Each scene shows the same named points in several views. A view is turned or mirrored, and shifted as a whole, has a little noise and may leave points out.

Scene 1
View 1
rali: [ 18  -4 -12  13  17  11  -1   1 -29  15  -2   8  -2 -15  43 -14   4 -19
  -6  -3  25   3  -5]
ruk: [ 23   8   4  31  32  13 -22  28 -30  18  21 -27 -20  -5  36  11  15 -13
 -13  -9   0 -22 -12]
Durel: [ 19  52 -23  12  -9   3  -1  33 -21 -11  47 -13 -20 -16  -5  51  59  22
 -31   3  -6 -14  35]
debon: [ -2  22 -28  17   3  12  21  14 -19   2   5   6 -14 -16  17  15  49   5
 -27   1   7  -4  24]
sakab: [ -7  18 -31  -7   1   1  12 -22 -19  53  13  21   8 -42  -3   3  -9 -17
  17  17  34  37  32]
fub: [-13   0 -36  12 -20   4  26  25  -1  33  -6  15 -50 -15  -5  14  36 -12
  -5   9  21  -4  14]
gefaz: [ 13  -4 -20  10  -4   5   2  28 -16  15   8   5 -37  -9  14  10  22 -10
  -8   2  19 -15  -6]
gevaf: [-26  -9  -6  39  47  24   0  12 -16  77 -10 -27 -34 -12  14   0   2 -33
   7   6   6  -8  -8]
vilez: [ 25  26 -10  10  18   9 -16  10 -31   6  31 -11   5 -17  23  18  17   5
 -17  -2  10  -4  11]
nul: [ -4  -1 -26  13  10  13  22  -8 -23  17 -13  23  -3 -22  32 -16  18 -14
 -10   2  25  11  11]
fatig: [ 28  12 -10  -5  21   5 -32  15 -32  22  45 -17   0 -15   7  21 -10   1
  -8   7  26 -10  -7]
pon: [  7 -18 -12  11  30  17 -10  19 -27  20   4  -8 -17  -2  27  -2   4  -9
 -16   1  27 -20 -27]
Gefed: [ 19   0   7  23  46  15 -29  10 -36  36  20 -26  -2 -12  36   1 -15 -19
   0  -4  13  -9 -17]
Kekov: [-12  16 -20  23  33  22   3  28 -19  26  18 -28 -24  -6  -1  29  41  12
 -32   7   2 -27   6]
kored: [-30   0 -19  32  36  21  16   0 -17  67 -11 -12 -22 -21  11  -2  12 -24
   0   8  11   4  11]
mibiv: [  5  12  -9  18  28  14 -14  18 -26  33  25 -22 -17 -12  10  20  11  -3
 -12   4  10 -14   0]
bov: [ 10  11  -1  33  31  18  -6  17 -28  17   9 -19 -15  -9  36   3  23 -10
 -15  -8   1 -13  -1]
View 2
ruk: [  4  -8  -7   5 -11  21  -8   2  25   2 -24  48  25  14  12 -35  21   8
  -8  16 -30 -17  14]
mibiv: [ -3  -3 -10  16 -23  19  -9  -1  15  11 -27  26   8  11   3 -14  11   5
   4  14 -23   2   0]
Gefed: [ -2  21 -21  -1  -1  32   9   4  12   0 -34  34  27  14   7 -47  24   6
 -18  19 -26 -14   8]
Kekov: [  7 -32  -1  30 -23  -3 -24  13  29  12 -21  32   3   3  -2 -14   7   1
  15   6 -22  15 -14]
fatig: [ -4  10 -16   8 -30  45   1 -18   2  22 -40  16  29  12  -6  -5  10   4
   6  -3 -42   0  11]
gevaf: [-16  29 -19  25 -16  -2   1  -1  25  -9 -19  30 -20  16  19 -38  19  12
   0  57   7   4 -21]
bov: [ 11 -10  -9   5   2  15 -13   9  17  -2 -21  39   8  10   8 -28  19   0
  -6  15 -18 -10  11]
kored: [ -4  18 -18  25  -3 -11 -10   6  19  -9 -13  22 -37   8  10 -24  16   0
   8  52  20  10 -22]
Durel: [ 18 -72  11   8 -31  15 -48   2  16  28 -16  33   4   6  -7  30   0  -4
  23 -22 -35   2  24]
rali: [ 28  19 -26  -5  24  32   1 -11  -2  -7 -17  21   9   1   1 -18  20 -11
   8  24 -14 -17  11]
gefaz: [ 31  -7 -12  15  -7  19 -11 -26  18   0  -7  33  11   3  10  -2  10  -3
  35  27 -27 -15   7]
vilez: [ 14 -15 -10   5  -4  29 -15   4   3  15 -28  20  11   5 -12  -3  12  -5
   5  -7 -26   2  12]
fub: [ 31 -14 -11  26  -9  -1 -23 -32  17  -3   6  24 -22   0  12  21   5  -8
  54  42  -6  -6  -5]
View 3
fatig: [-19 -14   1  -9  27  12  10 -17   7  12 -30 -18  -1  25 -21  29 -31 -11
  -3  22  15  10  31]
mibiv: [-16   2  -7  -5   4  15  15 -26   2   9 -19 -19   4   1  -3  13 -34 -13
 -12  12  -3  -4  11]
gefaz: [-23  21 -23  -9  -5  -4  20 -29   4   7 -32 -35  43   8 -14  19  -6 -18
 -10  17   7  -1   4]
rali: [-30  -1  12 -19 -13  -5   9  -8  -5   3 -17 -17  39  26  -7  12  10  13
 -10  18 -10  -4   8]
Kekov: [ -8  21 -21   6 -12   8  15 -45   7   5 -27 -16 -10 -22 -10   4 -33 -33
  -8  11  -8 -14  -6]
bov: [-16  -2  -2  -9 -17   0  22 -32  -7   7 -21 -13  13  -1  10  17 -21  10
  -5   5  -8 -10  -5]
pon: [-24 -22 -12 -11   4   7  15 -29  -4  -2 -23 -12  28   7  -9  16  10 -11
 -16  18   2  -7  -3]
Gefed: [-24 -39   9 -12  16  18  20 -17 -10   6 -10  -6  12  12  11  20 -20  14
 -18  11  -3   1   9]
sakab: [-36  49  26 -20  -4  21  -9  21  12  15   3 -36  32  35 -30  -9 -15 -16
 -25  23 -22  10  55]
Durel: [ -2  59 -20   5 -28 -20  20 -46  20  23 -55 -35 -17   4 -22  28 -64 -25
  25  14   7  -1  13]
ruk: [-15 -17 -12  -6  -2   3  30 -37  -8   9 -28 -15  15   0  14  28 -31  10
  -6   4   2  -4  -6]
nul: [-32  23  13 -19 -22  -1   1  -2   2   2  -8 -22  40  23 -18  -2  12   0
 -17  19 -20  -6  18]
gevaf: [-24  -6  -9  -8   9  41  19 -20 -14   2  16 -16  35 -21  21 -11 -16 -15
 -51  -1 -26 -10   1]
fub: [-25  63 -29  -8 -19   3  16 -24   8   8 -19 -46  57  -2 -20  -1 -10 -42
 -25  12  -9  -4   7]
debon: [-16  48  -6  -6 -42 -16   9 -31   9   8 -32 -28  12   2 -19   4 -16 -18
   5  15 -15 -11   3]
vilez: [-14  10   7  -5 -12  -5   8 -23   9  10 -32 -14  -7  16 -18  17 -26  -3
   8  18  -2  -3  15]
View 4
Kekov: [  9 -11   0   5 -25   3  15 -11  17   0 -20  -2   2  -7 -15 -16   7  20
  -5 -21  -9   1 -23]
kored: [-30  20  13   3 -53  37  -7  11   6  -3  23 -21  14  -6 -25  -6  18  -5
 -14 -22 -25 -14   6]
fatig: [-11 -14  22  11  23 -11 -36 -23 -16 -13 -25  12   4 -29  -1 -28  -7  25
   2 -26   2   6  14]
fub: [-39 -23  11  16 -39   4  16 -11  17  12  -7 -15   7  22  18  20  12  -2
  -8 -12   6 -17  24]
debon: [-25  -6  -7 -12  -6  12  19 -17  19   5 -17  -4  -6  15   6  13  -5  13
  11   2   1  -7 -14]
pon: [ -4  -4  23   7  11   0 -18 -14  -5 -14   1 -12  19 -23 -29  12  15  -1
 -10  -6  10   5  11]
nul: [-48  13  12 -12   4  28 -10 -10   9  -5   9 -14   9   5  -3  21   2  -7
   9  18  -2 -15  18]
rali: [-35  13  14  -7  22  16 -27 -15 -11 -12   7 -12  10 -15 -13  22   0  -3
   3   3  10  -1  16]
Gefed: [-12  17  19  -1  15  14 -42  -6 -29 -15   6  -5  10 -43 -34  -9   1  11
 -11 -29   1  11   2]
gevaf: [-19  17  21  13 -48  28 -20  13 -12  -5  24 -21  18 -22 -34  -7  23  -2
 -24 -38 -17  -7  11]
Durel: [-10 -31 -20  -6  -1 -14  26 -30  11  13 -52  15 -23  15  28 -13 -22  38
  14 -24   5   3 -32]
gefaz: [-23 -16  12  11  -3  -7  -1 -19  -1   2 -11 -10   6  -3   0  22   7   4
  -7 -14  18   2  15]
ruk: [ -1   4   2   1   7   2 -15 -13 -24   0  -7  -8   0 -33 -25   7   2  16
 -13 -37  13  18 -19]
bov: [-11  10  -1  -8   3  13  -8 -10 -10  -3  -1 -12  -1 -21 -24   8   0  11
  -5 -22   5   8 -18]
sakab: [-78   5  23   1 -11  30 -36  -6   0 -10   0   3   3  10  31 -24 -12   6
  16   0 -22 -28  47]

Which points are out of place in each view (at most two, in the order of its rows)? Write - if all are in place.
view 1: vilez, kored
view 2: Gefed
view 3: nul
view 4: -

Scene 2
View 1
zeva: [  2 -18 -18  18   8   2 -36 -28 -15 -23   5 -23  18 -20   6 -11  13  11
  25 -22   0  13 -15]
Ber: [-23  -8 -16  -2   3  -8 -18  -7 -23  13  17  13  10   5 -19 -16  17  -9
  -1 -14 -37  -4 -21]
kugan: [-38 -10 -13  13   4 -15 -10  21  -6  46  11   1  50   0 -60 -22  13 -18
  -2   3 -17  -6 -16]
geke: [-31 -13  -1   9  20   6 -19  -6 -11  11  21   5  20  10 -40  -6   8  -5
 -11 -13 -25  -8 -18]
nimep: [-52  -4  -2  13  21   4  -9  -2 -29  -7  40  32  -8  63 -19  31  15 -10
 -36 -23 -68  16 -21]
pega: [-26 -36 -13   1  26  14 -19  12 -27 -13  47  15  15  28 -48  -2  14 -10
  -6 -26 -29  -6 -38]
Kofis: [-37  29 -13  -8   2 -19   4 -38  -6  19  14  34 -13  37  -3  18  19  15
 -44  -4 -61   0   9]
bino: [-29 -18   2   6  26  15 -25 -16 -18  -5  26   9   6  18 -31  -1   8  -4
 -11 -21 -33  -6 -24]
kife: [-33  -3 -24  18   5 -16  -3  -1 -10   5  21   5  26  25 -22  14  19   5
 -14  -7 -28  19  -4]
Manuv: [-34   0  13  14  15   4 -29 -17  -8  30   3   0  21  -5 -38 -19   3 -13
  -6  -3 -29 -13 -16]
Pasut: [-28 -11 -10  -4  17   0 -12  -5 -13  14  26  16  16  15 -43  -8  13   0
 -15 -10 -29 -15 -18]
neb: [-27 -12 -46  18 -10 -29   4  25 -13  13  23  -1  49  16 -29   0  29   0
   4  -4 -15  27 -10]
fal: [-20 -13 -11  30  15   5 -24 -21 -16 -30  17 -11  14  16   2  19  11   9
   1 -21 -18  29 -10]
pir: [-25 -13 -18  24  11  -5 -14  -3  -5  -2  19  -9  35   8 -27   5  13   8
   0  -8  -9  16  -7]
dula: [ -1 -33 -27  13   1  -2 -36   4 -36 -21  16 -11  20 -14   0 -23  21 -10
  37 -33 -13  15 -38]
vinuv: [-40 -18  -8  21  26   8 -11   1 -15 -15  38   9  18  43 -33  26  12   1
 -23 -19 -32  17 -16]
tagu: [-21  -4   2  11  26  15 -22 -45  -5 -22  18   1  -4  17  -8  18   8  19
 -19 -16 -24   3  -3]
kifo: [-31 -35 -16  33   8  -3 -28  33 -32   2  24  -9  43   9 -34 -11  15 -27
  20 -20 -20  24 -39]
laba: [-28 -19   9  21  17  15 -44  -6 -37  -5  14   1   2   8 -10 -10   6 -25
   9 -31 -43   8 -40]
Daz: [-25 -19  -2  15   9   3 -37   4 -31   9  13   2  16  -1 -22 -24  10 -26
  14 -23 -34   0 -38]
terog: [-33 -14 -11  18   1 -11 -24  18 -26  27  11   5  30   5 -30 -22  14 -27
   8 -12 -34   7 -30]
View 2
zeva: [-14   3 -19  31  23  41 -46 -21   2 -18  11   1  14 -39   2   4   0  18
 -30  14 -33  12 -11]
Pasut: [  3  13  -5  20 -22   8   6   8  12 -25 -13   4  11   2 -10  18  11   0
 -14  -3  -4 -14   8]
neb: [ -6   9  -1  22   2  27 -33 -14  19  16 -59  -1  29 -17 -15  19  24 -13
 -21 -20   4 -12   8]
Manuv: [ 20   7  -4  36 -26  13 -20   1 -12 -27   8  18  15   2 -14  -1 -10   1
 -13   4   4 -19   7]
geke: [  6  13  -5  23 -24  14  -5   2   5 -26  -9   5  10  -5  -9   2   4   0
 -14  -2  -8 -10  11]
kife: [ -3   8  -2  14  -9   3 -26 -17  24  10 -39   1  16 -22   3   9  17   0
  -6 -21  -3 -12  12]
laba: [ 11  14  -6  13 -23  10  -3  -6 -16 -27   0 -20  23 -30   8 -14 -26  13
 -43   1 -18   7 -10]
pega: [ -7  28  -3   9 -27  19  26  10  17 -34 -26 -17   8  -7  -9   0   8  -5
 -35 -10 -24   6  11]
kifo: [  6  22  -1  21 -13  44 -20  -9  -5 -10 -47 -21  32 -26 -20 -17  -5 -17
 -51 -16  -8   9   5]
dula: [-14  12 -14  22  17  47 -22  -9  -6 -17 -14 -22  32 -39  -7  11  -6   7
 -61   8 -26  18 -24]
Daz: [ 12  12  -5  25 -18  23  -8   0 -17 -23 -11 -11  30 -17  -8   0 -19   2
 -44   2  -8  -2 -10]
Kofis: [  5  -7  -3   3 -24 -49  -2  -8  26   4  -2  14   7  -8  33  40  11  31
  21  -9   7 -34   1]
vinuv: [ -5  19  -1   1 -32  -1   2  -9  30 -13 -29 -10   0 -20  10 -14  11   2
  -7 -23 -22   2  23]
Ber: [  4   6  -4  20 -11   7  -7   2   0 -14 -13   0  25 -12  -3  24  -1   8
 -26   1  -1 -12  -9]
tagu: [ -9   4 -14  13 -11  -4 -15 -14  24 -26  18   6  -9 -23  23  -1   6  27
   4   2 -31   3  10]
nimep: [  6  17   4 -18 -46 -38  26  -7  28  -7 -30 -21   5 -21  30  -5  -1  14
  -6 -30 -11  -5  14]
fal: [-12   7 -13  11   0  12 -31 -27  20  -9  -5  -7   5 -42  19 -11   3  19
 -14  -7 -34  12   5]
View 3
bino: [ 20  22  -8  31   5   0 -24   2   3   0  19 -22 -11  19  16 -18   4  31
   8  23  -7  28  15]
vinuv: [ 19  12 -14  42  13  13 -21  23   5  15  -6  -9 -20  25   1 -12   7  42
  26  27  19  26  11]
kugan: [  0  50 -18  19 -18 -14  -1   8  11 -38 -40 -10 -39  11  26  12   6   3
  -4  -4  -1  18   5]
neb: [-19  33 -16  44 -23  21  -7   4   7 -15 -50 -17 -43  17 -16   3  -2  13
  18   2   4  -2   3]
terog: [  0  36 -16  42 -29  -2  -7 -15  21 -28 -11 -11 -30  18  17   3   0   6
   8  10 -10  21  -2]
Manuv: [ 18  38  -8  15  -8 -12 -10   3  -8 -32   4 -20 -27  13  38 -17   8   1
   7  13 -22  24  12]
Kofis: [ 21  38 -34   3  33  39  -2  25   4  18  22  -7 -65   0  10 -51 -18  15
  24  46 -17   4  -1]
kife: [  2  26 -18  32   1  23 -11  16   0   1 -21 -15 -41  16  -5 -17  -3  21
  25  18   1   6   6]
pega: [ 13  24 -13  42   5  -7 -26  -3  26   7   6 -14  -3  18   3   4   5  50
  -8  14  11  34  13]
Pasut: [ 11  38 -18  17   9  -2 -16   6  12  -5   3 -20 -27   8  15 -10  -1  27
  -7  14  -6  22  12]
nimep: [ 32  14 -32  44  21  24 -10  21  31  28  21  12 -33  23   6 -24  -3  42
  35  47  18  35  -3]
laba: [ 15  15  -5  56 -24   2 -22 -25  11 -14  31 -20  -3  27  19 -17   5  18
  21  28 -18  34   6]
Ber: [  2  37 -18  29  -8  11 -13 -12  16 -10  11 -23 -31   7  10 -16  -9  15
   2  20 -20  14   4]
Daz: [  7  28  -9  47 -27  -5 -16 -27  16 -24  13 -21 -13  20  18  -6   3  14
   5  16 -20  27   5]
pir: [ -2  22  -4  33  -9  16 -21  10 -17 -10 -22 -31 -28  20  -2 -18   4  18
  26  11  -8   6  13]
kifo: [ -6  20  -6  66 -40  -3 -18 -18  20 -23 -25 -16 -10  31   0  17  10  21
  14   2   6  26   4]
zeva: [-14  15  13  41 -24  17 -35 -25 -31 -17   4 -59  -4  20 -10 -28   0  16
  16   9 -37  -2  21]
tagu: [ 18  11  -1  22  19  19 -31  15 -25  10  22 -37 -17  18   7 -44   3  30
  26  31 -17  13  20]
fal: [  3   4   2  49  -7  28 -31   1 -21   5   4 -36 -14  28 -10 -31   4  29
  38  25 -12   9  14]
View 4
neb: [  0 -25  -5  21 -10  -5   5  -9  27  12   7 -15  30  37  14 -32  10 -12
  24 -10  -6  -6 -41]
tagu: [-15 -26   0 -11   1  -4  -8 -29   6 -12 -23  28  -6   8  26  16   2  26
 -46 -29   3   6 -27]
Daz: [ 27 -45  10  17  -4  24  28  10  -3  13  -2   2 -13  21  33   9   3  27
  16 -21   2 -19  -8]
pir: [ -1 -24   1  13  -3  -3  -7 -27  22  -5  -5   1  15  22  12  -4  10  16
  -4 -13  -6  -1 -26]
terog: [ 23 -44   7  35 -14  20  17   1   2  12   2  -4   4  31  29  -2   6   4
  24 -18   5 -13 -15]
kife: [ -9 -31  -2  12 -13  -6  -1 -15  14   7  -3   8  20  25  13 -13  11  -5
  -5 -28   3   6 -37]
zeva: [  3 -19   2  -1  17  -7  13 -26  30 -10 -12   1 -16  11  26   4  -6  58
  -2  11 -19 -18 -15]
kugan: [ 25 -39  12  56 -22  25  -7 -17   7  -3   1 -19  19  41  32  -5   1 -22
  21  -9  14 -10 -19]
Pasut: [  8 -35   5  14 -15  18  -1  -7  -1  -1 -16   3   3  28  43   3  -8 -13
 -17 -23  17  -8 -32]
nimep: [-10 -46  -4 -21 -23  10  11  16 -18  22  -9  33  15  19  16   4  22 -13
 -33 -79  16  15 -36]
kifo: [ 36 -34   7   5  -7  31  16   9  15  14   8 -24  24  30  20  -5  18  20
  24 -17 -14 -19 -11]
dula: [ 19 -26   1  -9  13   7  33   7  24  10  -5 -11 -14  19  33  -5  -5  49
  18   6 -21 -32 -19]
Kofis: [-42 -40 -10  24 -19 -27   5 -18 -10   7 -18  54 -14  18  22  -5  -3 -21
 -30 -49  31  21 -51]
Ber: [  3 -37   2  21  -8   6  17  -3   2   7 -10  12 -14  26  37  -1  -6   2
   2 -18  12  -9 -29]
geke: [ 12 -34   8  17 -11  20  -3 -13   1  -7 -12   3   4  24  37  10   0  -2
 -15 -22  10  -6 -20]
vinuv: [  0 -32   0 -21 -14  16  -6  -3   3   7  -8   6  30  21  18   1  19  -2
 -31 -49   2   6 -30]
bino: [  9 -34   6  -4  -8  21   2  -6  -4  -3 -17  11  -1  19  38  16   0  11
 -28 -31   9  -7 -20]
laba: [ 23 -45   9  -1  -2  24  25   6  -9  10  -8  14 -15  13  28  22  11  40
  -3 -34  -2 -13  -4]
fal: [ -8 -23  -2 -17   4  -6   5 -19  18   0  -8  14   8  10   9   3  15  41
 -20 -26 -16   0 -23]
pega: [ 22 -31   5 -22 -10  37   6  14  -1   7 -15 -10  15  27  47   5  -2  -6
 -23 -35   5 -18 -29]
View 5
terog: [  6  -3   1   9 -38 -24 -11  10  18   5  13 -31 -12  14  -6  -4   4  -2
  -1  41  13   9  15]
Pasut: [-20  23  -8   8 -23  -8 -10  40  25   5  20 -24   5   9   5  -9  22   0
  10  17  14   1   4]
pir: [-18 -14   9   4  -9   2 -21   4  10   6  13 -23   3  21  19  20  25 -16
   8  13  20   2   0]
Daz: [  9   3   8   3 -23 -27  -7  15  18  -3  10 -29  -7  17 -24 -13  10 -15
 -11  31  29   4   3]
neb: [-14 -25  -8   1 -47  -2 -29   8  20  18  -7 -20 -16  10  33  27  21  -8
  16  34   2  -3  17]
Manuv: [ -6  14   8  21  -9 -13  -7  20  19   0  43 -37   7  24   0  -9   5   0
  -6  13  19  20  13]
dula: [ 17 -27   6 -15 -15 -21 -19   5  25  -1 -23 -23 -14  31 -24   8  20 -49
 -16  20  47  -9  -6]
Ber: [ -4   7  -1   2 -30 -15  -5  30  22  11  14 -19   1  19  -8  -7  20 -21
   8  16  17   4  16]
geke: [-18  16   2   9 -14  -9 -11  25  19   0  23 -28   3  13   3  -8  20   0
   5  18  18   6  -1]
laba: [  5   9  23  -4 -12 -31   3   8   3  -4   8 -22   3  16 -38 -18  21 -22
  -4  30  34   1 -10]
kugan: [ -6   0 -10  26 -41 -12 -26  17  32   3  28 -43 -15  11  24   2  -3  20
  -3  40   4  18  21]
Kofis: [-32  25   8  -2 -24   0  16  44  -8  38  41   3  35  20  11  -3  43 -24
  49 -15  -7  10  36]
bino: [-15  21  10   4  -7 -16  -5  26  12  -4  18 -24   7  13 -13 -16  26  -9
   2  18  27   2 -12]
tagu: [-34  14  17  -4  16   3  -4  24  -1   4  24 -10  25  23   1   2  44 -28
  17 -13  30  -2 -14]
pega: [-25  26  -7  -6 -25 -16 -14  35  22  -7  -6 -20  -6  -4 -10 -19  31   2
   6  37  22 -15 -27]
kife: [-26  -4   5  -2 -26  -2 -15  14   4  17  12 -14   5  13  22  16  31  -9
  25  19   5  -1   8]
kifo: [  1 -16   7   0 -34 -24 -23  -7  15  -6 -12 -32 -23   4  -4   4  12   0
  -8  58  22  -5 -13]
vinuv: [-39  16  13  -5 -16  -6 -10  14  -7   3   8 -10   8  -5   9  -1  42   4
  26  29  10 -10 -23]
fal: [-21 -13  21 -13   4  -3 -12   1  -6   4   2 -10  11  22   1  16  41 -32
  12   7  32  -9 -17]
View 6
Kofis: [ 18   1   2   1  -2  46 -21   5  33  30 -19 -10  18   3  55  -9  35 -40
  18  29 -21   8   2]
Daz: [ 22  -9 -22   6  -3  11   6   8  39 -52 -12 -11 -14  22  -4   2  19   4
 -19  -6  -7 -23 -20]
neb: [ -5   3  -5   4  15   5  16  17   0  -1 -22 -19  38  19   1   0  22  15
 -20 -19  28 -16   7]
dula: [  4   0 -39   6   0   6  -4  -7  20 -46  12   9 -17   6 -14   4  14  39
 -35 -28   4 -17  -3]
kugan: [ 18 -17   1  -5  19  -5  28  42  24 -29 -46 -29  29  33  -4   1  15  -5
  -6 -19  17 -32  -8]
zeva: [  9   4 -25 -17   4   3   3 -13  15 -15  15  29 -34   5  -3 -11  15  38
 -10 -32 -10  -5  -5]
Manuv: [ 32 -14   0 -18   8   6  17  22  43 -25 -29  -5 -17  26  10  -9  19 -12
  14  -6 -15 -16 -21]
tagu: [ 10  13   0 -18 -15  13 -10  -7  17   5  -1  15 -32   6  26 -14  27  -4
  17  15 -12  16 -27]
pega: [ -3   8  -9  -3 -24  -5 -18  22  18 -51 -21 -21  -7  10   8  12  21  -2
 -14  19  21   0 -34]
Pasut: [  8  -2  -2 -14  -8   0 -11  34  25 -28 -31 -18   5  10  18   7  18 -11
   4  10  11  -3 -21]
bino: [ 12   4  -5  -8 -17   6 -10  10  26 -31 -16  -7 -23  14  15  -2  22  -8
   1  16   0   1 -32]
terog: [ 19 -13 -13   9   8  11  18  17  32 -39 -24 -22   9  29  -4   1  19  -1
 -18 -11   3 -28 -10]
geke: [ 16  -2   0 -13  -4   1   2  21  28 -26 -25  -9 -10  18  12  -3  21  -8
   4   3   2  -7 -26]
vinuv: [ -7  18   9   4 -23   6  -2   3   2 -10 -19 -18  -4  21  14  -3  33 -12
  -6  28  20   4 -37]
Ber: [ 17  -8 -17   1   3  19  -6  15  36 -26 -15 -10   3  10  15   1  19  -3
  -8  -2  -6 -12  -5]
pir: [  5   6   1  -9   5   4  16   1   7   3 -11   2  -3  20   4 -11  24  12
   1 -12   8  -5 -13]
nimep: [ -1  17   4  25 -33  33 -15  -6  18 -10 -18 -31   7  18  32  -1  41 -39
 -11  55   6   6 -35]
kifo: [  2   2 -12  14  -3  -4  24   6  11 -48 -17 -22   1  32 -21   2  20  17
 -35 -12  24 -28 -24]
fal: [ -2  17  -7   1 -11  13   5 -23   2   3   7  12 -24  14   7 -13  30  14
 -10   3   1   5 -19]
kife: [  1   7   2   2   1  15   8   7   7   8 -17 -12  16  18  17  -6  29  -5
  -4   4  11  -4  -9]
laba: [ 20  -1 -21  13 -14  18   3 -12  37 -49  -2  -6 -32  21  -1  -4  25   0
 -20  10 -13 -16 -32]

Which points are out of place in each view (at most two, in the order of its rows)? Write - if all are in place.
view 1: pir
view 2: kife
view 3: neb
view 4: Daz
view 5: dula, bino
view 6: kugan, Pasut
